The views of a scene show one set of named points, each view turned or mirrored, and shifted as a whole, with a little noise and some points left out.
In the rows, zero is written as 128.

Scene 1
View 1
K116: [ 95  95 123 125 134  89 128 116 130 122 123 191 154 117 171 147  65  91
  80  46  96]
K918: [107 138 122 127 137  81 115 129 125 136 130 154 130 109 187 119  84 108
  96  46 117]
K644: [118  96 140 146 115 120 141 113 116 142 139 162 150 118 148 140 100 132
 105  80  94]
K688: [ 95  87 148 126 113 166  83 120 128 123 133 151 131 147 152 147 108 115
 105 120 138]
K672: [145 167 149 123 126 194  51 168 129 101 105 116 128 151 140 107 158 110
 147 119 174]
K741: [112 102 141 127 120 144 118 124 125 127 129 162 156 128 156 147 101 124
 114  93 106]
K184: [132  88 143 160 111 147 121 116 109 128 126 166 146 140 111 128 123 111
 102  98 114]
K817: [137 109 138 138 127 134 143 132 121 120 114 182 182 124 132 141 103 115
 118  70  87]
K565: [141 133 144 123 122 183 108 158  95  91  81 180 189 170 108 143 111 108
 150 124 134]
K678: [118 110 142 132 119 128 145 125 109 137 129 169 169 125 153 151  89 140
 123  89  92]
K468: [129 123 138 126 129 165  81 147 129  96 105 160 151 147 133 126 123  91
 117  92 140]
K370: [131 138 147 135 120 145 108 139 120 132 131 132 138 123 158 125 126 137
 129  95 126]
K271: [120 112 140 137 121 141 103 130 116 121 123 157 140 136 141 129 115 112
 111  93 128]
K57: [124 134 132 151 113 110 115 135  70 129 114 158 133 153 130 116 103 111
 112  98 146]
K121: [113 124 143 106 130 169  84 143 156 108 119 150 154 130 169 145 112 116
 126  93 124]
K714: [125 131 129 138 129 111 115 135 107 122 115 161 143 132 151 121 101 105
 109  70 123]
K341: [113 110 137 132 118 157  79 136 111 107 108 161 137 160 127 126 114  93
 109 109 152]
K190: [121 110 137 142 114 121 135 123  99 139 127 163 151 131 144 137 100 130
 114  90 108]
K597: [124 106 130 124 131 150 101 142 114  88  86 201 177 160 116 138  97  72
 109  85 128]
View 2
K468: [129 150 132 121  97 108 103 136 106  92  68 109 114 129 115 129 145 154
 106  90 161]
K57: [134 118  97 117 113 102 160 142 102 112  65 126 131 124  78 150 152 128
 145 118 178]
K565: [144 175 137 130 117  96 120 123  97  60 101 103 108 147  62 124 150 180
 122  85 188]
K672: [126 167 124 132 101 115  67 117 124 117  29 140  98  83  92 114 140 169
 118  57 189]
K184: [137 146 109 108 113 132 132 146 126  99 109  99 118 141 110 158 167 119
 135 123 160]
K121: [158 152 136 126 107 113  97 165 110  98  79 132 118 127 138 125 118 173
 107  86 137]
K741: [163 142 122 115 118 123 131 174 114 100 107 123 129 140 127 149 132 147
 130 114 135]
K644: [167 122 108 112 123 141 155 176 121 108 118 114 135 143 123 159 140 130
 144 129 131]
K370: [158 132 110 128 119 139 119 153 129 122  76 132 122 109 109 132 132 152
 142  92 147]
K918: [149  82 117 120 107 117 167 172  96 120  62 124 150 136 138 143 120 142
 124 118 121]
K116: [151  90 127 109 102 105 177 190  84  96  94 105 154 168 159 155 122 134
 112 138 108]
K341: [126 159 120 108  98  91 109 146 102  95  67 120 115 131 112 145 150 135
 112 107 175]
K714: [140 105 117 121 108 116 155 154 101 108  69 114 136 136 113 141 138 143
 127 111 146]
K678: [172 125 114 120 125 125 160 170 108 100 112 120 136 145 105 149 131 151
 144 120 140]
K597: [122 145 141 114  96  85 135 138  81  61  89  87 123 167 110 137 151 154
  95 108 164]
K817: [159 118 130 124 118 139 157 149 109  82 123  86 133 161 113 136 145 156
 129 112 134]
View 3
K468: [122 148  95 118 153 141 141  83 120 164 104 148 115 100 144 100 115 107
 137 131 126]
K672: [129 174  99 154 177 146 150  31  97 198  88 127 111 117 132 124 148  98
 165 125 120]
K688: [108 144 113 132 170 128 133 101 102 149 129 155 144 105 151  67 132 113
 141  81 150]
K190: [108 124 134  97 145 151 123 135 123 125  97 152 136 141 148  87 147 116
 108 108 146]
K341: [108 154  97 129 156 132 139  93 118 158 117 153 122 103 138  79 127 119
 138 130 149]
K741: [115 123 125 100 150 147 124 129 115 130 106 156 139 118 159  87 132 106
 119  90 130]
K116: [ 97  87 101  92 128 157  97 172 124 113 118 174 128  89 177  92 115 143
  82 112 129]
K370: [117 130 127 116 165 160 121  93 104 152  87 142 131 137 152 114 156 110
 126  99 125]
K644: [103 109 134  83 152 151 113 140 118 116  99 157 139 140 154  88 138 118
 100  91 148]
K184: [103 135 123  82 164 133 135 104 128 129 105 157 128 140 131  77 123 110
 115 115 168]
K918: [ 98  89 105 119 143 176  86 143 106 137  97 161 124 109 174 124 151 154
  86 116 123]
K271: [109 133 114 110 157 143 127 106 115 144 108 154 128 121 148  89 134 118
 122 112 146]
K597: [123 150  91  99 123 130 147 124 144 141 114 155 108  89 141  78  97 107
 128 159 130]
K817: [121 121 127  65 131 151 129 142 136 118  90 154 123 129 153 100 113  97
 106 119 122]
K121: [125 136 105 125 156 147 131  98 104 160 107 151 132  93 167 106 122  97
 141  86 101]
K678: [114 120 134 100 135 152 121 149 122 120  98 149 139 138 158  90 148 111
 112  99 132]
View 4
K57: [133 105 111 121 101  91  98 159 130 131  92 119 140 109 114 195 119 131
 101 138 128]
K688: [150 120 106 149 150 126 128 152 148 136 134 143 170 121 133 163 108  88
 145 126 134]
K741: [129 130 112 134 128 133 148 149 137 150 108 125 156 136 142 173 139 108
 133 111 121]
K817: [107 132 108 117 109 141 149 145 118 146 111 107 126 142 126 176 171 125
 121  92 114]
K190: [123 122 116 131 112 121 139 161 127 152  90 120 154 126 127 193 145 121
 119 115 123]
K678: [118 125 113 127 112 126 148 154 132 161  88 123 156 138 140 187 151 126
 116 116 121]
K714: [137 123 128 112 110 108 124 146 131 128  93 113 128 133 137 180 128 124
 106 118 110]
K184: [128 119 110 143 128 121 124 161 117 131 128 111 143 104 103 187 150 106
 133 103 134]
K468: [135 133  97 123 122 118 102 138 140 117 145 116 115 135 125 147 104 104
 139 119 118]
K370: [127 151 116 135 104 103 117 159 138 144  79 105 136 140 146 178 107 115
 148 116 113]
K918: [156 133 163 108 118 107 149 139 132 124  61 114 136 142 168 186 122 127
  99 114  89]
K271: [138 126 114 135 125 116 121 151 132 132 116 120 144 125 128 173 121 106
 130 117 124]
K121: [137 151 102 128 131 130 130 140 155 140 126 124 136 159 159 143 100  98
 154 118 113]
K565: [ 94 120  46 117  93 129  91 145 141 151 157 122 116 145 104 142 125 122
 130 130 141]

In a view up to two points have been moved. Name them for each view, in the order of its rows, or write -.
view 1 -> K678
view 2 -> K918
view 3 -> -
view 4 -> K370
